Each scene shows the same named points in several views. A view is turned or mirrored, and shifted as a whole, has a little noise and may leave points out.

Scene 1
View 1
z692: [ 26 -32  36 -21  31 -14  12 -14  26 -10   5   1 -29  16   9   9  10   7
 -19 -22 -26  22  -1  -7  -7   5   5  15 -38 -14   6  16  20 -21  35   9
   0 -14  12   0   4 -16  21  20  25   6  -7]
z878: [-25   7 -26  20 -27  -1  -9 -24  -6  10   3  15  36  22 -30 -17  26  15
   1 -26  22  22  -1  -2 -11 -46  19  12  22 -11 -30  -9 -16 -42  37 -31
  -8 -22 -13  -3  -3  32  28 -21  -4  -4  18]
z30: [-11  -1 -25  11 -18   1   6   2   0  10   5  -2  11  17 -42 -26  -1  17
  -7  -9   4  49 -12   0  14 -39  12  -3  30  -4 -45   2 -11 -22   3 -15
 -18 -12  12 -32  13  23  13   2 -14   8  29]
z937: [-13   6 -32  11  -5  42 -11 -10 -11   8  -1  27  15  12  -3   0 -17  23
 -26 -23  -9  -6  -9   9   2 -20  12   2  18 -12 -42  15  -8  10  -6 -19
 -10  -5   2  11  -3  -2   4 -13  15   8   0]
z903: [ 18 -15  23  -7   6   6  21   4  16   3 -11  -7 -17  22 -11 -11 -12  14
 -14 -25 -13  50  -8 -10  14 -30   9  14 -10 -20 -12  14   0 -28  10  16
 -10  -4  26 -11  -2  -5   7  11  15   7  -3]
z229: [  8  -9  10   0  -2   9  18   5  12   5 -10  -7  -8  20 -21 -18 -12  17
  -8 -22  -8  53 -11  -9  12 -40   9   7   4 -17 -23   8  -4 -30  10  10
 -16  -7  23 -18   0   4   9   6   8   7   8]
z678: [  2 -15   0  -4   3   0  10  -3  10   2   7   1  -5  16 -18  -9   4  15
 -13 -16 -11  34  -7  -1   5 -19   9   2   3  -8 -26  10   4 -16  12  -7
 -10 -12  10 -17   9   5  15   9   5   9  13]
z816: [ -2 -10  -6  -1  -5   4   8  -5   7   5   3   2  -1  16 -21 -14  -1  14
 -11 -14  -6  35  -8  -1   6 -25  10   4   9  -8 -30   9  -2 -19  11  -8
 -13 -12  11 -15   9   7  13   4   3   7  14]
z865: [  3 -14   0  -3  -1  -4  10  -1  11   3   5  -2  -3  17 -22 -15   4  15
 -10 -11  -8  42  -9  -2   9 -25   9   2   5  -7 -28   9   1 -19  12  -5
 -10 -13  13 -20  10   8  15   9   3   8  16]
z691: [  4 -22  -3 -11  11  -8   3 -10  11  -5  19   7 -11   9 -12   1  12  11
 -19  -7 -20  19  -7   5  -2   6   6   0  -5   2 -29  13  14  -4  15 -14
  -7 -17   4 -13  20   1  17  13   6  14  16]
z837: [ 14 -34   1 -26  27  -9   8  -3  16 -10  28   4 -31   3  -4  10   3  11
 -27   2 -42  15  -8  12   4  33  -1  -9 -11   8 -31  26  26  22  -2  -9
  -8 -13  14 -17  33 -13   9  29   8  19  16]
z312: [ -2 -22 -15  -5  -8 -28  16  13  13   0  25 -18 -12   8 -56 -24   9  14
  -4  10 -13  65 -12   4  19 -16   5 -17  23  10 -48   4   8 -11   1 -14
 -19 -14  20 -55  36  20  15  26 -24  17  47]
z896: [ 17 -22   6 -18  26  19   5  -4   9  -6   7  12 -25   8  12  10 -15  15
 -30 -17 -39   6  -8   7   5  14   1   2 -16  -5 -25  27  17  19  -5   2
  -6  -3  17   2  13 -23   5  15  24  16  -6]
z507: [ 10 -25  22 -12   5 -34  19  -9  25  -4   9 -13 -11  23 -26 -15  24   5
   1 -12  -7  54  -4  -8   0 -20  10  10 -13  -7  -9   3   8 -45  42  -1
  -6 -18   9 -28  14  14  25  16  -1   3  18]
z277: [ 22 -44  21 -34  37 -25   7 -14  25 -16  30   5 -36   3   7  20  15   5
 -26  -2 -46   9  -5   9  -6  43   0  -3 -33   5 -13  25  34  12  20  -4
   1 -17  10 -12  32 -20  18  31  16  18   9]
View 2
z229: [-17 -10  -9 -10   0  -3  14 -28  -2 -10 -26  16  17  -4  -9  -7  -3   6
 -17  21  -8  23  -2  -2  38  -1 -31 -12   2   7  23  -1   9   7  13  -3
 -14   8  -7  15  14   6 -13 -12 -22 -20   7]
z678: [-17 -10 -10 -10  17   8   5 -13  13  -2 -16   3   3  -4 -14   0  13   6
 -16  20 -19   4  -6  -3  16  -4 -16  -7  -2   8  13  -7   8   9  19   8
 -13   3  18   9  20  14 -12 -12  -8  -5   4]
z691: [-31  -5 -14 -23  21   5  -5  -1  10   1 -12  -7   2 -14 -24  13  14   5
 -11  22 -24  -2  -4   0   4  -6 -12  -7   4   8   4 -18   9   7  16  10
 -20  -1  38  19  28  28  -6 -15   1   7   2]
z692: [-60 -24  -9   5  -4  -9  14  -1  29   3  -8 -17 -15 -21  -7   5  25  12
  -4  19 -12  -5  10  -9  14 -13 -17   2  -8   7  51  -7  24  12  18  21
 -42  11  32  33  35   6  -2  -2   5 -10  22]
z903: [-33 -18 -12  -3  -7  -8  19 -21   6  -4 -20  11   9  -8  -5  -8   1   9
 -11  21  -5  17   7  -8  37   0 -30 -12  -2   7  38  -1  14   4  14   6
 -23   6  -4  22  21   3  -9  -7 -15 -21  12]
z30: [ 16   6 -11 -36  25  15   1 -28 -13 -12 -35  17  27  -3 -29   2  -6   0
 -27  20 -19  19 -21   8  26  -2 -26 -18   6   5 -14 -15  -4  10  14 -21
   8   1   1   2   4  21 -20 -20 -27  -5  -2]
z937: [ -6  -5 -12  -4  39  11  -2  -1  14   4  -1  28  12  26 -12 -10   2  -2
  -7  30 -34  -8  -9 -16   0  13  -2  -2  -7  10 -19  -4   2   4  16  29
   5 -31  10 -20  29  22  -8 -23   2   8 -23]
z865: [-16  -5 -11 -21  14   4   5 -20  -2  -7 -23   6  12 -11 -20   5   5   5
 -17  20 -17  13  -6   0  22  -5 -24 -12   4   7  11 -11   7   8  17  -5
 -12   4  13  16  18  18 -14 -14 -15  -9   5]
z816: [ -9  -6 -10 -17  19   6   4 -18   3  -5 -25  11  14  -3 -18   0   4   3
 -19  23 -18  12  -8   0  22   0 -21 -10   2   7   5 -10   4  10  17  -3
  -7   2  11   7  17  16 -17 -15 -14  -8   0]
z878: [ 45   1   0 -10  36  40   1 -27  16  -5 -32   2   7   9 -14  -8  25   0
 -34  14 -20   2 -46   4  15 -11  -6   7 -11   7  -6  -7  -8  34  34 -21
  12  14  16 -21 -13  15 -37  -6 -29  -8   1]
z277: [-82 -12 -19 -23  14 -11  -5  15  23   8   0 -26 -17 -34 -28  25  21   7
   2  26 -23 -13  17  -1  -9 -14  -8  -7   3   6  26 -23  20  -3  11  28
 -45  -5  61  45  50  29  10 -14  23  11  11]
z837: [-66  -6 -23 -31  20  -9  -7  12   6   2  -1  -9   0 -23 -30  22   5   4
   0  31 -26  -6  16   1  -5  -5 -12 -16  11   7   4 -23  14 -10   8  24
 -32 -17  46  36  49  33  10 -22  16  15  -4]
z507: [-23  -7  -7 -22   1   8   8 -22   8  -7 -34 -21  -1 -35 -22  13  20  10
 -21  12  -5  12 -10  11  26 -22 -27  -8   5   4  36 -12  12  17  24 -18
 -27  32  28  34  10  13 -16  -3 -18 -16  27]
z312: [-15  11 -18 -62  19   5  -7 -22 -27 -14 -42  -2  29 -32 -50  25 -12   3
 -24  22 -15  29  -6  24  24 -13 -31 -33  24   0 -14 -28  -3  -1   7 -30
 -11   9  24  36  15  35 -11 -27 -22   2   1]
z896: [-62 -14 -19  -2  14 -13   3   9  16   6   5  11   0   1 -13   3   3   5
   5  32 -27  -5  18 -16   2   8 -11 -10  -4  10  14 -10  17  -6   7  40
 -26 -23  24  17  50  18   9 -18  16   5  -6]
View 3
z277: [-76   9  12  10   2  21 -30 -17  -5  -8   6  35 -41   6  25  -3 -17   8
 -17   9  -9  -5 -10 -32  21   7  -2 -16  -8 -23   3  35 -12  24  -7  16
  -1  24 -13  17  -3 -14  -1 -29 -33  -3 -29]
z903: [-30  10  -8 -11 -17  -7 -16 -21 -19 -13 -41  28   2 -13 -13  10   4 -27
 -18   0 -13   0  -9   4  16 -14 -19  22  -3   5  -6   0   2  22 -27  -5
   8   0 -10 -12 -15   9  10 -29  -9 -12  36]
z896: [-31  -5   9 -18 -10  12 -36 -13 -13  -9   2  11  -2   0   4 -13 -15  -1
 -14   1  -8  -7 -12 -24  21  11  -4   4   2  -5   7  15 -20  19 -13   1
  19  14   6  -2  -8   4 -10 -34 -19  -1 -17]
z678: [-20   2   2   2 -13  15 -10 -10 -23  -3 -36   8 -14 -12   1  -1   3  -1
  -5 -12  -9   0  -5   4  -3 -29 -22  -3  -4  -7   2  -2  -6  16 -24   3
  18  -1  -8  -4  -4   8   7 -23 -12  -9  18]
z878: [ 20  -2  -6  23 -18  26  18   6 -37   0 -68 -14 -29 -24  -9   1  25  20
  14 -31  -3   8  -6  29 -42 -62 -45 -18 -16 -10   6 -26  -6  -2 -31   6
  30 -13 -14 -13   9  19  16 -11  -1  -6  42]
z865: [-26   6   3   5 -10  17 -13 -20 -24   8 -40   6  -5 -21   2  -2   2  -6
 -10 -17 -15   5   0   2  -1 -46 -19  -4   0  -6   0  -5   1  25 -27   2
  17  -4 -14   2 -10   5  14 -22 -11 -16  24]
z816: [-15  -3   5   3 -12  16 -13 -17 -24   9 -39   1  -5 -22  -2  -2   5  -1
  -6 -21 -11   4  -2   4  -3 -45 -24  -4   0  -6   1 -10  -4  19 -27   1
  22  -6 -11  -3  -5  10  10 -20  -7 -12  21]
z507: [-56  18  -3  25  -7  12  -1 -22 -21   4 -54  33 -33 -22  11  16   9 -10
 -16  -5 -18   9  -1  11  -1 -48 -22 -11  -9 -13  -9   3  14  28 -28   8
  -4  -1 -33   6  -8  -3  25 -20 -17 -15  35]
z229: [-13   3  -6  -6 -16   5 -15 -25 -28   8 -51   6  12 -31  -8   2   6 -20
 -13 -18 -17   3   0  12   5 -51 -21  10   3   4  -4 -16   8  29 -32  -6
  21 -11 -12  -7 -15  13  17 -26  -2 -17  42]
z691: [-38  -1   9  10  -7  25 -15 -13 -16   6 -20   9 -22 -10  14  -6  -3  11
  -8 -13  -9   0  -4 -10   0 -28 -14 -17  -6 -15   4   9 -10  18 -17   9
  15   7 -12   9  -2  -1   6 -23 -18  -7  -3]
z692: [-63  15  -4   4 -10   0 -16 -11 -10 -27 -24  48 -32   4   3  14  -2 -17
 -16  14  -9  -1 -16  -5  18  11 -13   4 -12 -11  -4  21  -2  21 -16   7
  -7  13 -13  -5 -11  -3   3 -28 -24  -4  12]
View 4
z692: [-49  18  19  -7  -8  23  -2  -8   7   2 -12  -8  -7  -5  17  16   2   9
  12 -10  34 -17  13  60 -16  11  26  10  23   4 -15  -5  -8  30 -13 -27
  20 -24 -37  -6  12  10 -17 -17 -23 -17   8]
z903: [-20   8  -8 -18  -7  12  15  -8   6  21 -10  -8   5  10  16  23 -10   6
  14 -16  10 -23  -1  26   2   9  14  10  17 -16 -15   6   1  20  -9 -30
   6 -37 -26   8  39 -10  -4  -7   5 -12  17]
z937: [  5   2 -20   4  20 -28  -4   8 -32   5  -1 -18  -8   0 -11 -20  23 -20
 -23  -2 -16 -16  19  22  -9 -17 -16   6  -4  -2 -11 -18  16   6  -3   4
 -19 -12   0   9   3 -24  -9  -1 -12  11   7]
z507: [-21   2   0  -5 -32  32  -5 -34   5  11 -20  -1   0   7  28  30 -12  27
  15  -7   9   8 -10  28   5  -5  23  -7  18 -17  -7  22  18  42 -26 -26
  20 -16 -41   5  27  -2 -19  -9  -4 -18 -16]
z896: [-32  18   1  -2  23   3  11  -7  -8   4  -2 -11   2   2   3 -22   7 -19
 -14  -2  12 -26  21  55 -30   9  -4  11  -2  14 -14 -11  -8   1   4 -17
   4 -19 -21   0  12   4 -17  -8 -14  -6  17]
z678: [ -9   5  -7  -2 -11   1  -3 -10 -11  10  -8 -10  -3   2   9   8   6   4
   2  -4   0  -7   4  26   0  -8   8   0  11 -11  -9   0  15  25 -17 -15
   3 -16 -22   6  16 -15 -12  -5  -8  -7  -2]
z816: [ -7   2 -15  -2  -9   8   3 -22  -9  14 -11  -7   2  11  12   0  -2   4
  -3  -5  -9  -1  -2  20  -3  -8   3  -4   3 -10  -7   9  17  21 -15 -13
   3 -13 -24  12  21 -12 -15  -3   0  -5  -3]
z691: [-21   8  -4   5  -4  13  -5 -28 -11   4  -9  -5   0   3  10  -9   4   0
 -12   4   1   3   8  39 -17  -6   1  -8  -3   3  -4   5  13  24 -15 -11
  11  -4 -27   3   8  -3 -26  -6 -15  -6  -8]
z837: [-38  15   1   7  14  25   6 -37  -5   1  -7  -3   7   9  14 -32   1 -10
 -24  10   5  -6  15  59 -40   4  -6  -8 -12  19  -3   4  -5   6   3 -16
  16  -1 -31   0  14  15 -30  -6 -16 -13   0]
z30: [ 21 -10 -36  -1 -20   2   6 -30 -19  23 -12  -5   6  19  10   6  -5   8
  -6  -1 -29   8 -13  -9  12 -20  -7 -12  -4 -28  -2  20  33  24 -17  -8
  -9  -7 -14  18  32 -32 -11   7  15   0 -13]
z229: [ -4   1 -20 -16 -14   5  13 -14  -1  24 -14 -11   4  13  14  22  -9   7
  11 -14  -4 -16  -4  11  10   2   8   7  15 -24 -11  10  10  23 -14 -23
   0 -31 -21  12  40 -19  -3  -3  10  -9   7]
z312: [ -2  -5 -31   0 -18  33  14 -64  -6  26 -14   7  19  31  29 -10 -19  10
 -12   7 -29  22 -18  10  -9  -9 -11 -26 -13 -13   6  39  30  19 -16 -17
  10   4 -32  18  40  -9 -27   7  18 -14 -26]

In a view up to two points have been moved. Name them for each view, in the order of its rows, or write none.
view 1: z937, z678
view 2: none
view 3: z903, z229
view 4: z816

Scene 2
View 1
z413: [-19   4   4  20  14  -4  33  -6 -23   6  12  10   3   7 -11  10 -11  -8
   4  14  25 -12 -19 -26  20  46   8  -8 -24   3 -20   5 -16 -18   2 -68
 -19  14  -2 -21   6   5  10 -10  31   8  21]
z52: [-18   3   7  22  14  -5  35  -2 -21   8  10  10   4   4 -10   7 -12  -6
   2  15  25 -10 -19 -26  17  43   5 -11 -23   5 -22   6 -17 -20   5 -65
 -21  13   1 -19   7   5  10  -9  28   9  21]
z636: [ -6  -9  31  34  15 -22  37  23  -7   3   6   1   7  -3  11   4 -30  15
  -4   4   0   7   1  -8 -16  10 -25  -4   6  -3 -34   3 -21 -15   3  -8
 -28  14  25 -10 -14   1  16   3   1   0  10]
z927: [ -5  -5  23  35  21 -23  37  23  -1   9  10   4   9  -7  12  -3 -29  16
 -10  -2   4  16   5 -12 -16   6 -26  -1  17  -4 -32   5 -19 -25   6 -13
 -36  16  30  -6 -10   2  19  11 -12   3   7]
z369: [-17   1  11  18   5  -9  31  -7 -14  -3  15   2  -1   5   9  17 -16   4
  20   7   1 -18 -18  -9   3  28   9   9  -5  -9 -21  -8 -16   0 -18 -38
  -4  13  -2 -23 -13   3  11  -3  16  -3  22]
z464: [-12  -2   3  18   7 -11  33   0 -15   3  19   3  16   0   8   4 -27  23
  13  -5   3   1 -16  -3  -3  18   9  18  13 -22 -18  -5  -9  -7 -16 -34
 -16   7  14 -18 -13  -3   5  10  -9  -6  23]
z988: [-13  -2   9  25  15 -12  34   7 -14   8  12   7  10  -1   0   2 -22   8
  -1   6  16   2 -11 -17   1  27  -4  -1  -3  -4 -24   4 -15 -19   3 -43
 -28  11  13 -14  -4   2  10   1   8   3  17]
z328: [-18  10  24  22  14 -14  32 -20  10  -8  22  -1 -34   2  21  21  11 -31
  24  10   0 -36  -5 -25  12  19   1   7 -11  17 -29 -16 -29  -9 -12 -50
  -2  27 -20 -18  -5  11  40   0  27   5   7]
z136: [ -4  -8  18  26   9 -22  33  16  -3   1  15  -2  16  -6  22   0 -34  30
   5  -9 -10  11  -3   3 -24  -1 -12  18  30 -21 -27  -6 -12  -7 -14  -2
 -23   8  28  -9 -23  -4  11  16 -24  -9  15]
z103: [-12  -8  21  25   6 -14  31  13 -17   0   7   2  11   4   5   9 -29  16
   6   7   0  -2 -12  -6  -8  24  -8  -1   0  -9 -28   0 -17  -7  -8 -20
 -16   8  15 -19 -14   0   8  -1   9  -2  20]
z771: [-10  -4  25  27   9 -19  31  11  -8  -2  10  -2   4   0  17  11 -25  13
  10   4  -7  -2  -7  -4 -14  12 -11   7   8 -10 -30  -4 -19  -7 -11 -13
 -15  13  13 -16 -18   2  16   4   1  -3  15]
z534: [-12 -10   8  16   0 -11  31  10 -25   0  12   2  29   4   9   6 -42  40
  12  -2  -6   5 -20   8 -15  21   7  17  16 -33 -20  -5  -6   3 -23 -16
 -13   0  23 -22 -23  -7  -7   7 -11 -10  30]
View 2
z136: [-43  15  11  23 -14  28   6  -4  14   2   9 -21 -23  -2 -13 -16  18  23
  28 -16 -11  24  -3  34   4   7  24 -23  18 -10 -22  20  24  15 -12  -3
 -11 -11 -17   4   9   3  28  -2   1  -5  -6]
z464: [-25  -1  10  36  -7  23   6   0  13   3  12 -17 -11   0   2 -14   2  22
  19  -4  -6   7   2  22  10   0   3 -18   7 -13 -23  15  20   9  -3  -4
  -9 -11  -7   5   8  10  34  -7  10  -2 -10]
z328: [-13  -8  -7  20  11  36  13  -4  -4   7  23   0  14  35  -7  -7 -27   7
  34  39  10  -2  -2  -3   4  12 -10   5  21 -12  11  13 -34  -8   1   3
  -9 -12 -34   0 -13 -28  19  30  52   9 -23]
z636: [-40  11  -3  10 -10  23   1  -9   3  -4 -11  -4 -20   7 -18  -7   5  -1
  31   0   0  31 -13  29  -6   7  13 -16  13 -18  13  32   5  16 -19   2
 -20  -1  -6  -9   6   1  31   5  -6  -3   2]
z534: [-35  10  11  38 -14   5   9  -6  12  -6   6 -23 -22  -7   3 -20  -2  26
  14  -7 -16  15   1  25   4   0   4 -18   4 -18 -23  25  33  14  -8 -11
  -2  -6  -2  11   6  24  44 -24   9   7  -6]
z103: [-31   3  -1  21  -7  13   5  -8   4  -6  -3  -7 -14   7  -5 -12 -10   7
  22   9  -3  19  -7  18  -2   3  -1  -9   7 -20   5  29   7  11 -13  -4
 -11  -1  -3  -2   2   8  38  -5  10   5  -5]
z369: [-19  -5   1  30  -1  18  12  -5   4  -1  14  -9   0  16   2 -13 -23  14
  21  23  -1   3  -1   6   2   4 -10  -4   8 -19  -2  18  -3   2  -2  -3
  -5  -8 -13   5  -5   2  35   0  35  11 -14]
z771: [-36   9   2  18  -7  22   8  -7   4  -4   3 -12 -14  10 -13 -12  -3  11
  28   5  -4  21  -9  22  -2   7   9 -11  15 -16   1  25   6  10 -14  -1
 -12  -6 -15   0   1  -1  29   4  13   2  -7]
z52: [ -2 -22  -9  28   6  17   2  -2  -1   0  -8   8   5  16   7  -1 -28  -7
  14  24   8  -3  -6   5   7  -2 -27  -1  -4 -25  16  20  -7   2  -3  -2
 -20   0   8  -8   0   7  41  -1  16  -1  -8]
z988: [-15 -14  -4  23   0  23   0  -3   4   1  -9   2  -4   8   0  -2  -9  -2
  19   9   5   8  -6  17   6  -1 -11 -10   1 -21   8  21   3   8  -6  -1
 -21  -1   4  -8   7   7  36   0   2  -7  -5]
z927: [-34   4  -4   8  -8  33  -3  -5   8   1 -15  -1 -19   4 -17  -2  16  -2
  31  -8   2  28 -14  33   2   7  16 -18  12 -14   8  26   8  15 -18   4
 -27  -2  -3 -13  11   0  26   8 -18 -16   3]
View 3
z136: [-13   1 -10 -37  23  21   1 -20  -9   9  25   7  -2   4  11 -13  26  21
 -17 -31  11   3   9   4  16 -38  19  22  26  10 -25 -10 -22  27  16   0
   7   9 -18  44 -32  -3  14  12  -9  15   1]
z369: [  1  -7   9   0  -4 -14  -9 -10  -9   5   3  12   4  11  -1   2   4  -5
 -12  11   2  12  12   1  18 -34   8   5  26  -8  -7  -2 -27  11  12  -1
 -14   7 -18  16  -2  -2  -5 -19 -11   3 -12]
z927: [ -9   1  -9 -40   9  21   4  13 -15   3  25   9  14  -8  21 -19  33  28
 -20 -19  23   1  -3   3  14 -20  15  24  12  17  -8 -21 -17  31   6  13
  10   1 -13  38 -15  -7  19  -4 -16   7   8]
z464: [ -5   7   5 -23   5   3  -6 -17  -7   8  18  12  -1  15   2  -1  12   9
 -14 -13   6  10  13  -3  17 -34   4  10  28  -7  -7  -1 -19  14  12   8
   3  17 -16  23 -19   0 -12  -3  -7  17  -2]
z328: [  4 -20  13  33  -6 -41 -11   9 -21   6  -4  24   7 -10 -12   4   3  -1
 -17  16  -3  23  11  13  18 -26  35   0  21 -18  -1 -19 -27  10   6  -4
 -38 -11 -22  29  19  -8  11 -37 -17  -4  -7]
z771: [ -7  -6  -5 -21   5   6  -1  -8 -12   5  11   9   5  -1  10 -10  19   8
 -14  -4  10   5   7   3  16 -34  17  14  21   8 -17  -9 -26  22  14  -5
  -5   2 -20  34 -15  -5  15  -7 -13   3  -4]
z413: [ 10   0  19   1 -22 -21 -10  21 -11   3   4  14  18  12   4   2   3  -4
 -14  27  11  14   2  -3  17 -15  -2   1  15 -12  17  -7 -18  11  -1  19
 -10   6  -8  -1  16  -3 -20 -37 -14   3  -6]
z52: [  6   1  15 -11 -20  -9  -6  20  -9   2   7  12  18  11  10  -2   8  -1
 -13  22  13   9   1  -4  18 -16  -6   5  12  -7  15  -7 -17  13   1  17
  -2   7  -8   1  11  -3 -17 -31 -14   4  -5]
z103: [ -4  -3  -1 -25  -2  10  -1  -3  -8   1  10   7   9   5  14 -11  17   3
 -12   4  13   1   7  -1  15 -32   3  14  18  10  -9  -4 -26  20  13  -2
   1   4 -16  21 -11  -3   5  -9 -12   2  -8]
z636: [ -8  -3 -11 -36   4  19   5   8 -14   0  15   6  13  -7  22 -19  28  16
 -15  -5  19  -1  -1   2  14 -26  12  20  15  21 -11 -15 -22  30   9   1
   2  -4 -16  35 -11  -7  22  -4 -16   2   0]
View 4
z636: [-12 -22 -27  32 -17 -20  13   8  -7  16   9  18 -34   7  13 -12  18   8
  13  -2  31  -6 -15  12   3  -7 -14   7   4  -3  15  -9 -16  -1 -17  10
 -11   3 -10  11 -18   0  14 -15  -6 -18   5]
z369: [  2  -4 -14  16 -12  12   8   2 -13   6   5   2 -36  -3   9 -13  14   6
  13  -8  -5 -12   4  -3   7 -39   2  -2 -20  20   6   3 -16 -10  -4 -16
   2  10  -9 -18  -8  -2 -11   3  10 -14   9]
z136: [-13 -28 -44  32 -14 -21  22   2  -4  20  17  25 -26   5  30  -8  20 -11
  33  -2  18   3 -12  13  -2 -19 -17  -5 -21 -23   8  11 -23  -1  -5  19
   2   7 -15  -2 -22  -2  25 -14  -2 -21  -7]
z52: [  6  -4   5  15 -26  11   7   1 -16   3  -1  -3 -22   1 -25 -27   8   9
   2  -9   3  -7   0 -10   6 -28  -2   0   6  18  14 -14 -12 -11 -11 -21
  -9  15  -1   1  -8 -10 -16  15   4  -9  20]
z771: [ -8 -16 -30  27 -11 -10  12   6  -8  14  10  14 -39   2  22  -9  19   4
  19  -4  14  -8  -7   8   4 -22  -7   3 -14   1   9  -1 -18  -4  -9   2
  -3   3 -13  -5 -15   0   9 -12   2 -19   3]
z413: [  9   0  13  13 -26  18   4   1 -19   0  -2  -7 -22  -2 -29 -27   2   9
   1 -13   1 -10   3 -13   7 -32   2   0   7  25  14 -15  -9 -14 -10 -30
  -9  16  -1  -2  -6 -10 -22  18   6  -7  22]
z328: [ -2  -1  -8  22  -7  15 -11   4 -16   6  -2  -6 -53  -5  25  -7 -10  12
  18 -20  10 -15   9   8   7 -49  33  11 -15  47  12 -19   0 -10  -4 -49
   9  -2 -11 -25  -7   1 -11 -12  20 -15  24]
z927: [-15 -32 -27  38 -22 -24  13   6  -6  19  10  22 -22  10   9 -16   8  -2
  23  -6  36   3 -17  14  -4  -6 -11   5   7 -13  17 -13 -14   1 -13   9
  -8   4  -7  14 -20  -5  23 -11  -7 -17   6]
z988: [ -2 -14  -7  24 -25  -1  12   1 -13   9   6   8 -19   4 -12 -22  10   0
  13 -10  13  -1  -7  -3   1 -21  -7  -1   4   3  14 -10 -14  -8 -10  -7
  -9  14  -4   5 -11  -8  -2   5   0 -11  12]
z103: [ -4 -11 -21  22 -14  -5  15   5 -10  11   9  12 -34   2   9 -14  22   7
  10  -1   8 -10  -6   1   6 -20 -14  -2  -6   1   8   1 -20  -6 -12   4
  -9   8  -9   0 -11  -2   0  -3  -1 -16   6]
z464: [ -2 -15 -24  20 -17   1  21  -1 -11  12  12  13 -18   0   7 -18  13 -10
  27  -8  -4   1  -6  -5  -1 -34 -12 -10 -23 -10   6  10 -21  -8  -1   1
   2  16 -10 -13 -14  -7   6   5   5 -14   1]
z534: [ -2 -13 -37  18 -15  -3  29   0  -7  11  16  18 -22   1  13 -14  34  -6
  21   4 -11  -4  -6  -7   4 -29 -29 -15 -29 -22   1  25 -34  -7  -3  23
  -2  17 -12 -10 -15  -5   6   5  -1 -19 -10]

In a view up to two points have been moved. Name them for each view, in the order of its rows, or write none.
view 1: z52, z328
view 2: z136, z464
view 3: z413
view 4: none
